A landscape with many valleys, sampled at points; each row gives a point and its height.
From any point a ball takes the steepest step (drop divided by distance) to one of its 6 nearest points. It stops when none of these is lower. Distance is the straight distance between rows; heights are no part of it.
<80> h=148: [ 19   5   0 -11   4   1  13   8   3   3   4 -11   9  -1  -8 -20   8  -3
   1   5]
<644> h=434: [  6   8   3  -2  14  -3 -20  -5 -16   4 -10   4  -6 -20 -17  -9 -18 -10
  -7   0]
<1398> h=192: [ 25   6   0 -17   8 -19  21  12  -7   5  -7  -5  24  -7  -3 -10  -8  -1
 -14   4]
<2191> h=283: [-30  -5  -2   8  -1  27  16 -12  17 -14  -4   5   4  28  12  30  -8  22
 -11   5]
<1931> h=130: [  5  12   6  17  -2  11  -1 -22 -13  12  -4  11   5  -5  -8  -6   8 -15
  -3  14]
<719> h=277: [ -7  17  17   6  12 -21 -23   9 -17   4 -15  -9  -8 -10  -4  -1 -11  -6
  15  27]
<87> h=279: [ 18   4 -13 -18  16 -25  -5   3   3  -6 -11  -5   3 -10  -4  -7  -5 -14
  -6   6]
<1657> h=355: [ 28  -7  -8  -3   9  -2  12  17  13 -19 -22  -2  13   5  -4  -8  -4  -8
  -1   2]
<2162> h=430: [ -9   9  -7 -13  -2  16   2  -1  10  -1 -11   7   3  26  -6   4   9  20
  -3  14]
<784> h=483: [ 15   8   8  -1  -1   7  -9 -24  -1   5   0   3 -16 -16   0 -17  -5 -19
   5  -6]
<1192> h=424: [  9   6  13   3  -2   5 -13 -21   8   2 -12  16 -12  -6  -8 -16  15 -15
   2  -1]
<223> h=406: [-12   1 -26 -19  -9   2  -9   2 -12   9  -2  -6 -13   9 -19 -11   0   9
  -3  17]
<2173> h=560: [-14  -9  21   2 -25  25   5  -5  14  -5 -12 -18  18  25  14  15   0   5
   2   0]
<1686> h=595: [ -2 -10 -24  12  -5 -15   1  12  -6 -12  23  27  -5 -12 -20  -3 -22  -7
  -6  -2]
<1650> h=516: [-11   9 -18  -3   3   1 -15   4 -19  16  19 -17  -2  -2 -17 -19   4   9
  -8  23]
<1055> h=135: [ 19   7  -6  -6  15   2  29  10  14   6   2   5   3   6  -1 -18  -6  -2
  -3 -10]
<839> h=310: [-27  -6  12  -7 -18  16   0 -11  17   3   4  -2  13  10  24  33   1  27
   2  12]
<545> h=562: [ -3  -4 -15   4  -6   9 -12  -2   3   6  -6  -4 -11  -4 -26 -23   4  -4
  -2  28]
<982> h=609: [-10 -21 -28  11 -24 -19  -9  28  -3 -28  16  23   6   0 -10   7 -16 -10
   3 -12]
<1154> h=663: [ 14   2  -2   7   0   0  -9  -4   3   8  -7  -8  -2 -13  -7 -23  10 -19
 -10  16]
<157> h=80: [-30 -41  -8  12  -6   9  -1   1  12  -5   7  -7  -5   1  17  30 -19  33
  -9 -15]
<451> h=618: [  1   1  12 -12  -4  16  -8 -16  -5   6 -12 -17   7  22   7   8  10   5
  -9  10]
<1678> h=687: [  7  -6 -16  28   3   4  -7  -3   9  -5  17  15  -5 -28 -22 -10 -14 -11
  -9   3]
<242> h=652: [-16  -1  -3  20   1 -18 -18  24   1  -1   5  -1  -1 -29 -14 -17  -6  -6
  14  16]
<1048> h=331: [ -9  -2   7   3 -17  10   7 -11  29  -5   7  -2  11 -15  25  15   1   4
  11 -16]
<2033> h=720: [-12   5  10 -21   4  16  -5 -26   3  10 -17  -3  -8  16   8  14   0  13
 -13   2]
<1445> h=615: [-26 -17   2 -17  -6   6  -1 -23  -2  -3  -5   1   5  11  15  23  -5  29
   8   3]
<2084> h=269: [ 18   6 -13 -14  26 -12   2   4 -13   3  -9   0  -4  -5  -9 -12   4   4
   3   0]
<1488> h=170: [ 23   5  11  -2   0  18  12   3   0  13 -18 -14  15  13  14   0  -6  -5
 -14  10]
<1309> h=547: [  2  -6  24  -4 -24  12  -8 -19  -3  -8  -7   0   0   6  21   7   5  -8
  14 -12]
<1012> h=295: [  4  -9  24 -13   3   1 -11  -3  -5  -6 -15 -13 -16   9   9   7   5   1
   7 -25]
<884> h=251: [  0  -4  10  -1  -9   0  17  -1  23 -14   9  11   9   5  23  26   6   2
   2 -29]
<1642> h=240: [-2 -5 22 11 -7 11 23 -8 12 -2 12 -7 11 17 30 20 -7  4 12 -1]
<1320> h=290: [-30 -31   0  32  -7   9 -15   5  19   2   7  -4   4 -10  22  24  -5  33
  -4   0]
<1255> h=253: [ 22  -9  22  -5  15   0  24   9  -6 -12 -13   3   7  12  12  11  -3   0
  -7 -24]
<552> h=272: [ -7 -19  13  -4  -9   9   3  -1  23 -11  12   1   2  -8  22  17  12   8
   1 -21]
<480> h=201: [ 10  17  21  -4  11   4  18   7   8  -4   1   5  12  23   6   9  -3   1
   9 -17]
<741> h=608: [  4   1   4  16  -5 -14  -8   7 -10  15  24   2 -13  -9  -2  -5  -3 -36
 -13  14]
<2232> h=755: [-18  13   4   8 -18  14  -6 -33 -11  17  -6  -7   4   2  13   5  -1  10
  10   8]
<1554> h=167: [  3   9   1  16   3   6  -1 -40  -5   4 -10  15 -13 -12  -3 -14   8   7
   9  13]
<800> h=280: [-15 -16  20  13  -5  20   3  15  10  -1   2  -1  23  26  16  24  -5  12
 -13  -1]
<1287> h=356: [ 10   8   9  -1  22   1 -17  -8 -12   0 -11   0 -22  -5  -2  -5  -4  10
   0  -2]
<1481> h=228: [  8   4  15  -5  10   1  26  -1  23 -13   5   8  -2  15   7   5  -4   9
   5 -18]
<1377> h=401: [-13  12  -9 -10  14 -24 -23  10 -13  -3  20  -6 -19 -14 -18 -19  -8  12
  -1   9]
<1182> h=320: [ -1  17  -2  -1  30 -17 -18   4  -7   8  -3  -2 -17  -5 -17  -9  -3  -9
  -5   6]
<841> h=278: [ -3  10   8 -21  20  -7  -9  -7   3  -9 -10   7 -21   5 -10  -9  13   2
   3   7]
<721> h=196: [  9  -7  28  24  -7  21  18   7   4   0  -3  -5   7  20  15  10   1  -5
   8 -11]
<1328> h=624: [  7   3  16  17  -5  11  -9 -11  -2  12   8   2   5 -21   6  -3 -16 -17
 -14   3]
<1963> h=261: [ 25   8   4 -11   5  -6  -3  -9  -7  -2 -16  -3 -11  -5  -7  -6  15 -10
  -3  -6]
<1991> h=475: [ -5  19  18  -4   7  14   2 -17  -9  12  -8  -5   9  19  19   1  -5   6
   2   5]
<877> h=592: [  1   8   6   1   3  13 -11 -16 -12  19 -13  -3  -6   2  -6 -13   2  -9
 -20  17]
<371> h=447: [ -1 -11  13  -7 -28  17   1 -21  18   4   3  -6  13   9  19  13   9  -4
  16  -7]
<1230> h=299: [-27 -27  12  23 -22  13   3   5  22   2  19  -8  22  -2  27   8 -13  20
  11  -6]
<2168> h=194: [ 18  -4  -1 -20  12 -16   5  21   1  -3 -11  -6  10  -6  -5 -11  -4  -9
  -7   0]
<989> h=818: [ 13   2  10  20   8   5 -10  -7 -18  12   7  17  -3 -22  -4  11  -6 -16
 -22 -21]
<1595> h=360: [  0  -1 -28 -13   9 -28  -1  15 -13   0  24 -10 -12 -23  -3  -9   7  -6
   2  -5]
<471> h=376: [-13 -18 -23  12 -15 -26  -7  12 -15 -21  21  12 -11  -4  -4  -2 -12  -9
  11  -3]
<1414> h=418: [  4 -10 -17   1  -8 -33 -12  11  -4   1  11  -2   3 -22  -6  -1  -2 -20
  -6  14]
<188> h=558: [ 16  -4 -14  17   2  -1 -11  -4  -7   2  14  19 -19 -11 -12  -6 -22 -15
  -5 -10]
<270> h=264: [  5 -10  10  11   5  14  15  10  20  -9   0  11  12   7  15  17  22  -5
  -7 -21]
<1654> h=216: [  5   7 -24  -7   5  -9 -13   3   6   5  23   0  -7 -19  -8 -34  -7 -10
   7  -2]
<6> h=144: [ 23   7  -8 -13   8  -7  24  22   0   2 -16   3  11   9  -3 -19   4  -3
  -3   8]
<2092> h=540: [-16  -2   4 -11 -16  26   3 -23  16   5  -5  -5   6  18  13  17  14  11
   8  14]
<723> h=306: [ 15  -1 -13   6   3 -25 -13   8   1  -5  14  -9  -9 -14   0 -14  -1 -19
  -8   5]
<344> h=193: [ 20  -3  -3 -16   6   4  21  11   9  -4 -26  -2   5   5 -11 -20  15  -2
 -10   7]
<1019> h=370: [  9   1  -5   2   7 -25 -16   5 -16  -1  13   9  -8 -13  -4  -8  -6 -24
 -10  -7]
<2239> h=154: [ 22   8 -11 -17   8   8  15   1   8  -3  -2   1  -5   2  -1 -10   5  -8
   2 -10]
<2130> h=471: [ -7  11  12 -10   5  23   6 -11   4   1  -3  -6   4  27   2   7   0   7
  -1   8]
<1695> h=359: [ -4   7  -3 -26  18 -30 -15  17   7  -1 -27 -16   3 -10 -16  -2 -14   1
  -3   9]
<240> h=106: [  4  -7  17  24  -4  10  16  17   2  -3 -13  -9  13  34   3   9   4   1
  -2   8]
<1128> h=504: [ 14   7  -4   1 -11  14   7 -20   7   6   0   0  -7  -8 -11 -31  12  -4
   4  14]
<1932> h=273: [-12  -6   7   0 -15  22   2  -1  16  12  13  -7  19  17  27  26  -8  10
   5   5]
<45> h=87: [ 19   0 -13  14  -3  -9 -13   3  -5  -3   3  16  -9 -24 -15 -12  -3 -21
 -14   5]
<1387> h=298: [  7  -5 -22  -2 -12  -1  -8  21   6  -8  10 -17   8 -12 -11 -25   3  -7
   7  20]
<164> h=241: [ 21  -3   5 -17  -1  19  23 -10  21 -13 -10   0   0   9  -3 -13   3  -6
  -2   7]
<1588> h=561: [  4   5  -4   8  -3  -9   0   5 -16  23  24  -9   6   0   3 -18  10 -21
 -21  15]
<954> h=230: [  0  -8  14  -6  -4  -3  14  11   3  -6   4   8  16  18  14  23   8   8
  -4 -21]
<1322> h=584: [ 17   5   0  14  13  10 -11   0  -6  -2   6  10 -13 -24 -24  -3 -10   2
 -12 -10]
<1306> h=268: [  4   5 -21  -8 -13  -8 -12  12  -8   6  13  -2   1 -14 -17 -27  13 -21
  -5  13]
<1648> h=810: [-12   1 -20   3  -8  -2  -6  25 -11 -21  25  22  -3  -6 -26   8 -24  13
 -13  -4]
<549> h=197: [-22 -12  16  -9 -23  14   2 -14  -6  11   5  -3  10  13  21  14   4  12
  15  12]
<1794> h=169: [  8  -4  10 -18   8   8   2  16   7 -18 -27   2  -7  13  -6  16   5   2
  -6 -14]
<33> h=307: [ 11  -4  -5  -8  14  11  15  -1   3  -1 -14  -4   0  22  -1   6   1  12
 -19 -11]
<469> h=179: [-10  -5  11  31  -5   3  14  26   9   3  -7  -5  13  22  14  13  16 -10
   6  -7]
<756> h=190: [ 10  -1  11   7 -13   1  17  11   3   4 -14   3  20  19  12  20   8  -7
  -1  -1]
<134> h=157: [ 13  -1  20 -27  17 -15   2  14  -9  -5 -11  -8   8   8   7  13  10   9
   2 -12]
<888> h=484: [ 11   3   4  18 -11  -6 -24 -10  -8   3   4   0  -8 -20  -2 -12 -12 -25
 -15   0]
<1995> h=256: [  1 -18  18  19 -18  23   2   8  23   2   7  -3  14   5  17  20  -2   0
   1  -9]
<445> h=293: [  1   6  -7 -20  30 -26  -4  14  -9   5  -5 -13  -7  -6  -8  -5 -14  14
 -11   4]
<1716> h=111: [-30  -4 -26  -3   8 -39 -14  25  -6  -5   7  -1  -6 -13 -16   4 -15  -9
   3  15]
<1087> h=287: [  1  -4   8  -3   3   9   9   5  27 -25  -1   8  -2   3   7  24   4   0
   4 -16]
<1898> h=358: [-13  11   4 -10  33 -28 -18  12 -19   4  -9   0 -12  -7  -6  -5   1  -2
  -4  10]
<924> h=366: [ 12   5 -15 -18   3   4  11 -24   1   1  -8  -3  -8   6 -10  -6  -8  13
 -17 -15]
<521> h=503: [ -1   0  -1 -19   5  10   4 -19   1  -2 -16   1   9  28  -7  16   2  10
 -13  -7]
<887> h=245: [ 17  -1 -25 -16  12 -15  -7   4  13   1   1 -10  -2 -13  -3 -23   3 -18
   1   1]
<1853> h=423: [  4  21 -12  -3   4   4  -6 -14 -14  23  14   9   6   1 -14 -22  15  -2
   1  10]
<115> h=212: [-41   6 -24  10 -14 -29 -14  32   7   6   9 -15   9 -28  -8  -5   4  -6
  29  17]
<526> h=204: [-21  -9  11  13  -8  18   0  10  23   4   6  -6  16   0  19  26   2  20
  -8   4]
<988> h=433: [  3  15  25   1  -3   3  -9 -18 -14  22  12  -5   1  -7  23  -2  -6   5
   1  -9]
<1168> h=771: [ 16 -11  10  21  -9  12  -1 -21  -2  13 -11  21   0 -16   3   3   8   0
   4 -11]
<376> h=226: [ 20  -2   8 -19   5  -4  22  14  -1  -7 -18   4   8  10  -1   2   5   0
  -6 -11]
<1689> h=377: [  5   9 -10   7  21 -14 -18  -3  -5   7   6   9 -22 -15 -13 -16  -5  -5
  -6  -5]
<596> h=617: [  6  -4  -7   3   8 -11 -21  17  -6  -3  -3   9  -6 -19 -23   9 -15  -7
 -19   1]
<2189> h=89: [-21 -16  17   8 -32  12 -12 -31   0  -2 -11 -10  -4   4  14  12   9  15
  16   3]
<353> h=564: [ 11  -1 -10  -3  10 -24   9  -2 -12  14  -9   4  -1 -14  -7  -3   7 -26
  -4   6]
<1507> h=271: [  4  24  26  -5  14   3 -13   5  -6   0  -7 -15 -27   2  -6  -8  -5   9
   8   2]
<1612> h=357: [  0 -10 -25  11 -15  -2 -10   7  -4   2  17   6  -6 -16 -17 -23   1 -13
  -1  11]
<359> h=461: [ -5  -6 -18   4 -13 -10  -3  21 -15  15  30   8 -12  -9  -6 -18   4  -6
   5  19]
<378> h=254: [ -6  11  14 -14   9   6  16   7  14 -18  -8   1 -14  19  -9   9   2  -1
   0 -13]
<387> h=319: [-11 -10 -28 -13  -2 -40 -15  20  -6  -6   4  -6   2 -21 -17 -10  -7   3
  15   2]
<1025> h=282: [  4 -10  21  -4  -4   5   8  -2  24 -15  11   3  -4   2  18  22 -10  12
  19 -28]
<1385> h=427: [ -2 -19 -40   8  -7 -24 -17  16  -6  -2  -1   2  -3 -28 -20 -11  -1 -12
   4   0]
<1800> h=476: [  6  17  -2   7  -4  20  -1 -31   8  11 -13   4  -9  -2  -4 -12  13 -12
   2  11]
<313> h=288: [-23 -10 -23  11   0 -36 -13  18  -5 -15  13   1  -4 -17 -18   0 -10   0
   1   0]
<916> h=436: [ -9  -3 -27   3 -18 -14  -3  21  -7  -2  31  -7   6 -11   6  -9   7 -24
  10  18]
<1353> h=173: [ 15  12   4 -18   9   2  14  -3  -1   2   7  -2   6   3  -4 -12   9  -6
  -4  -2]
<289> h=718: [ 17  -8 -14   7   1 -29 -14   5 -15  12   6  17   0 -21  -7  -2  16 -24
 -15  13]
<199> h=507: [ -7   0 -18  11 -11  -6  -1   0 -13   9  38   9  -6 -15  -8 -14 -10 -23
  -9   1]
<2158> h=97: [ 21  -1 -26  -7  -4  -8 -14   4   2   5   3   5  -1 -15 -11 -26   9  -7
   7  16]
<1191> h=346: [ 23  -5   9   1 -10  25  16   0  14 -11 -24 -19   8  12   5  -3 -11   1
  -6   6]
<1910> h=738: [  2   9  -8  21 -20   4 -16 -10   5  10   7   2  -4 -13 -11 -19  -4 -21
 -17  20]
<2019> h=198: [ 13  10  12 -27  16  -5  11  -6  -4  -4  -5  -1   4  13  11  15  18   8
   7 -22]
<653> h=333: [  0  15   0   3  17  -3  -5 -12 -15   8  -5  17  -9  12  -2   7   9   4
   4  -6]
<1870> h=328: [-21 -37   1  29  -1  11  -6  16  18  16  10  -9  23 -13  15  -9  -2  20
   4  -6]
<9> h=259: [-21   6   6  13  -1  24  15   2  23  -7   0  10  16  25   3  13   6  15
  -8   7]
<1254> h=202: [ 13  15  -5 -13  15 -12  19 -12  -5   5  24   1  -5  -2  -6 -14  -4  -3
   9 -11]
<468> h=627: [ -7   9  17   3 -19   9   3 -29  -6   8 -15  -7   1  -3  11  -6   3   3
  10  15]
<112> h=735: [-24 -17 -28  -3 -13   2  -3  23 -32 -35  -4   7  12  -3  -3  17  -7  21
  15  -6]
<1246> h=145: [  3  24  25  -9   7 -12  -9   9 -10  -4 -14 -13 -13   2 -15  -4   0   2
   4  28]
<206> h=242: [  1   2  35 -17   9  -5  -7 -11 -10  -1  -8 -14 -13   6  18  10  -8  18
  13 -14]
<847> h=672: [ 10 -18 -17  20  -6 -24 -20   6  -1  -5   0  14   3 -12  -6 -10   0 -40
 -11   3]
<621> h=744: [-10  -8 -10  14   5 -10 -15  18   1 -14  11  24 -11 -16 -24  11 -25 -14
 -12  -2]
<1585> h=258: [ -8  16  10 -15  16  -5  10  18   4 -13 -12  -1  -2  21  -7  27  -7  21
  -9 -27]
<1908> h=446: [-13  -7 -24   7  -5 -27  -7  26 -18  -4  12  13 -10 -18 -19  -2  11  -6
  -7   3]
<152> h=709: [ -5  -3   0  15   2 -24 -24  14  -3 -10   3  14  -2 -18 -19   8 -10 -10
 -20   4]
<938> h=232: [  5  -1  17   2 -10  16  20   2  15  -2   5  -3  12  16  22   9   2  -5
   3 -19]
<1069> h=227: [-24 -11  10  38 -15  12 -12  21  -1   2  -9 -14   6  30  13  12  17  -1
  -9   2]
<875> h=260: [ -8 -15   1  30  -3  11   0   4  29   8  14   9  23 -11  31  15   3  15
   4 -14]
<2235> h=199: [ 10 -11   6  22  -8   8  24   5  12 -15  -8   4   5  16   4 -11   1 -11
   1   3]
<281> h=597: [  5  15   3   4   5  -2   1  -5 -16  17   6  -2  -2  -3  -3 -18   9 -20
 -13  12]
<1405> h=470: [ -1   6  12  -7  -4  27  12 -13  10  10  -4  -9   5  12   8   0   5  -2
  -4  17]
<1614> h=71: [ -7   9 -10 -10  -5   9   3 -25  -3  14 -11  -9  -9  -3 -16  -8   1  22
  -8  16]
<1442> h=225: [ 10   2   5 -19   7   3  10  11   5  -8 -12   2   1  18   2  12   5   6
  -7 -23]
<2122> h=667: [  2  -3 -23  16   9   2  -5   4  -6 -14  13  24 -13 -21 -26   3  -7  -4
 -12  -8]
<2169> h=616: [ -1  14   8   7 -10  19  -3 -38   4   4 -12   3  -6  -4   9  -1  17   6
  12  21]
<530> h=805: [ 11  -3   6 -12 -14   9  -6  -4  -2   1 -18 -14   7   5  -8 -12   8 -10
  -2  20]
<2223> h=321: [ 25 -10   4  -2   1  -1  18  28   4  -9 -35  -1   1   4  11  -3  -1 -10
  -5 -13]
<1006> h=456: [ -4   6 -10  13  18  -5 -20   1   2  -3  17   7 -25 -19 -21 -14 -11   2
   1 -14]
<896> h=799: [  8  -4   4  18  -9  18 -14 -23 -22  25  -7  10  13 -10   5   3  -3   4
   5 -15]
<683> h=466: [  7   5 -13 -14  10   4  -2   0   4   5  -9  -9  -2  14 -14 -12  -4   6
 -28  11]
<1997> h=801: [  2 -19  12   2 -27  15 -13 -36 -14   0  -3  14   4   2  15  12   8   4
  16 -11]
<2065> h=211: [-21  -2  12  30  -8  16   7   6   9   1 -13  -1  -1  29   6  18  -3   8
  -3  -8]
<1861> h=206: [-10 -20 -33  19 -24 -21 -13  21  -2 -22  12   6  -2 -20  -4 -13  -3 -16
  13  -7]
<1163> h=257: [-16   3   3   6 -13  16  13  -3  24  -5   7  -7   9 -13  21  25   7  13
  -3  13]
<1536> h=301: [-10 -25  11   3 -20  18  -3  11  23  -4  18  -4  17  -1  21  18   0   8
   8 -22]
<202> h=571: [ -5   4  -6 -11  -2  15  -4 -15   1  -4 -13  -7   6  13  -1  16   5  12
  -5  -1]
<1440> h=415: [  3  -7  18  -1  -8   8   6 -25   1  -2   0   0   4   9  16  12   8  -3
  16 -17]
<137> h=428: [-24  -7 -29  12 -13 -23 -10  22 -24 -17  19   9  -7 -13 -13  14 -15  -1
   8  -2]
<866> h=233: [ 14   9 -17 -13  31 -15  14   8  -9   5   8 -10  -2  -1 -13 -10 -10   6
   0  -1]
<1314> h=200: [ 18  10  19 -19  16  -9   0   3  -9   2 -11 -11  -2   1  18   2  -3   3
  -7 -20]
<2067> h=386: [ -2  -2 -18   4  11  13  18   4  -1  -1 -15   3  -7  31 -14   0  -6  19
 -12   0]
<1023> h=292: [-14  21  24  -7  10   1  -5  -1 -20   7  -8   3 -13  16   2   4   8  17
  19  -8]
<126> h=395: [  5  13   5   5   2   3  -7 -17 -20   9  -7  22  -6  -6 -16  -3   9  -1
   6 -12]
<506> h=312: [ 20  12  11 -14  14 -11 -12 -13 -10  -3 -16   1 -10  -1  -3   0  13 -11
  -3  -5]
<715> h=546: [  4  -1  -7  20  -4   4  -3  -5  -2  13  28   8 -12 -18 -12 -17 -12 -15
  -9  20]
<2141> h=117: [ 19   2  -2   3   3   8  23   6   0  12  -4   0  15  19   4 -12  -2   0
   1   5]
<290> h=508: [-23  -7  -5  -9 -16   6   3 -28  12  -7  -8  -3   1  12  18  31   2  22
   3   7]
<1560> h=188: [ 21   4   1 -12   4   1  13  -7   4  -5 -15   3  -3   6   3  -3   7 -12
   7  -9]
<1466> h=183: [  9  -7 -15   7   9  -8  38  22   9 -11 -16  18  -3   6  -6  -2   7  -3
   5  -2]
<1305> h=330: [ 18  11   3  -6   1  13   6 -24   8   2  -2  -3  -8  -2  -1 -17   1 -12
  -3  13]
<1512> h=93: [-20   4  14   8 -20  21 -11 -31  -7   0 -21  -1   2   9  17  17   7  23
  11  14]
<170> h=407: [-13 -15 -36   8  -2 -29 -18  23 -16 -17  14  12  -7 -16 -21  -4  -1  -4
  11  -1]
<287> h=291: [-13 -15  24 -21  -1  -4 -10   0  -4  -6   8   3  -4  14  16  12   1  13
  19 -29]
<1555> h=431: [ -7  23  10   1   7  17  11 -23   3   6   2   1   1   2   9 -17  -3   1
   3  13]
<1935> h=165: [ 18   2  15 -14  15   5  14  -5   3  -1  -5  -9   3   5   6   2  -1  -8
   9 -11]
<1409> h=421: [ -8 -10 -26  -5   2 -28  -5  27 -18   3  24   1  -9 -24 -14  -9   1  -3
   1   4]
<1781> h=467: [-21   1  12   3 -13   6   7 -15   1  -6  -5 -22   4  14  20  24  -2  21
  -3  16]
<1494> h=349: [ 18   7   4 -22  19  -2  -3   6   5 -12  -9  -5  -8  -3  -6 -10 -12   6
   0  -6]
<1950> h=408: [  4   8  -9  -1  17  -6 -15  -2   4 -14   0   4 -28 -10 -25 -14  -2  -5
  -3   0]
<1927> h=235: [  1  17 -13  -9  11   3  13  -4 -12  14   0  -9  22  18  -7 -10  12  -4
  -4  11]
<1468> h=274: [ 15  -5 -25 -18  23 -26  22  17 -10   5  -4   1   6  -5 -21 -12  -8  14
   0  -5]
<2126> h=262: [ 13  -7 -12  -3  17 -11  10  22   7 -14  -6  -5  -2  -9 -11 -11  -5  10
  -1   0]
<1268> h=378: [ 13  11  18 -13   4   3   1 -25  -8   9   4   5  -4   0  18   6   6   7
  13 -21]
<1802> h=787: [ -9   8  16  16 -18   9  -8 -33 -14  17  -6  -6  -3   6   9   9   5   4
  11   9]
<1070> h=552: [-16  -9  29  -8 -16  21   2 -26  -4   2  -3 -16   9   9  23  11  -1  14
  15  -3]
<329> h=231: [ -4  15   5 -24  20  -9   4  13  -9  -7 -13  -8  -9  11 -19  -6   2   8
  -7   7]
<990> h=250: [-12  -3  17  14 -12  16  20   7  27   2  10   8  18  13  28  27  -2   4
   7  -5]
<1704> h=354: [-26  -7 -31  16  -2 -20 -14  27 -14  -9  10   4 -13 -20 -29  -2  -7  -3
  -1  -2]
<1511> h=585: [-12 -23 -33   3 -16 -28  -4  18 -17 -16  12  21   4  -8 -19  19 -12  -4
  18  -3]
<1693> h=651: [ -8  11  12  19  10   8  -2  24   7   1   7   6   7 -22 -23 -18 -12   4
  -1  19]
<1139> h=304: [-12 -10 -25 -13   4 -36  -4  25   1  -4  14 -13   1 -16   2  -5  -4 -10
  13  -2]
<992> h=485: [ 9  6 -4 -7 -7 10 11 -9  8 -2 -7  3  2 24  0 -1 22 -8 -1 16]
<1173> h=213: [ -3   8   5  -7   8   2  27   3  12  -8   4   0  16  15  13  13   3   1
   9 -18]
<1805> h=496: [ -5  15   6   9  19  -2 -10  13   3   2   6  -9 -12 -20 -14 -31 -12  -1
   8  19]
<1266> h=369: [ 15  14 -18  -8  -3 -16  13   9  -1   8  24  -9   5 -10 -16 -19  -3 -16
  -6  14]
<1452> h=294: [ -7   2  19 -18   4  -3  -6   8  -4 -13  -1   0  -2  26  11  18   4  22
  15  -6]
<1889> h=205: [ 16  19  -2 -12  15  -4   9 -22   3   0   7   2  -7  -3 -12 -16  -5   1
   0  -5]
<566> h=511: [  8  19  -6   1  10   5   7 -22 -13  23   9   9  -1  -4   1 -18  14 -16
   0   1]
<2048> h=239: [ -4  18  -3 -14  17 -18 -10  16 -10   2 -16 -18  -9  -7 -17 -11   2  12
   5  11]
<379> h=379: [ -2  -2   6  -5 -10  26  17  -2  13  -2 -12  -3   2  19   5  12  -7   7
  -1   8]
<361> h=367: [-13  12 -12  -9   7  13  -8 -21  -3  11  -8   2  -2  14 -21 -18  11  19
  -8  18]
<1340> h=203: [ 12   3  11 -16   0  -5  11  -6  -1  -5  -3  -4   9  12  11  19   8   1
  -2 -16]
<1125> h=568: [-30 -23   8   2 -20   8 -17  -9   3   2  16 -10   7  -6  27  22  -7  29
   1  10]
<217> h=314: [-14  -8 -28 -12   9 -28 -15  24 -10  -6   6  -4 -13 -27 -19  -2  12   6
  10   8]
<348> h=326: [ -5 -19  12   1 -22  23  15  -2  12  -8  -4 -11  11   5  22   6   2  -2
  11 -26]
<1721> h=267: [-30  -7   9  26  -4  20   4   4  -1   2   2   0   7  21  32  28 -10  17
 -10  -6]
<1176> h=463: [ 11   6  22   1  -9  17   2 -24  -5   4  -7 -13  13  12  14   1  -1   2
   7   7]
<1582> h=404: [-17  27 -10  -7   3   4  -2 -13  -8  22   3  -3 -14   6 -15 -13   8  -2
  -4  16]
<2182> h=385: [  6  15   9   6   3  -5  -3 -18 -11   9  -3   6 -11  -7   6  -7  -3  -6
  -2 -16]
<63> h=538: [  2  -2  15   4 -19   6   7 -25   8   1 -11  -2  -5  -4  16   3  13 -12
  12 -11]
<1858> h=74: [  6   3  23  12   5  10  -9 -28 -21  10  -5   7  -9 -15   8   5  -4   2
  12 -21]
<2160> h=79: [ 19   0  -6  -4   3   9  23   6  16   3  -7  -3  12  16   1 -12   0  -1
  -2   3]
<913> h=218: [  6   7  11  -4  10   0  12  -4   0  -4   1  -1  -5  14  21  24  -1   8
   4 -22]
<90> h=289: [-27 -34   4  10  -9   9   3  10  17  11  24  -5  21  -5  29   6  -7  15
   6  -5]

Where does a ball stop that starts at each point below?
<1991> -> <2160>
<1173> -> <2160>
<1322> -> <1246>
<1087> -> <2160>
<371> -> <240>
<2033> -> <2160>

Call two points neighbours if one is among the 6 nearest of the other. Go from one point of each pair to the other, from neighbour to neighbour, staying as low as possible. Name the highest point that can't be avoided.
<1931> / <1246> -> <126>
<1858> / <1861> -> <1268>
<526> / <45> -> <723>
<1246> / <1614> -> <924>
<1246> / <240> -> <2084>
<1246> / <2189> -> <1932>
<2158> / <134> -> <887>
<1861> / <1716> -> <313>
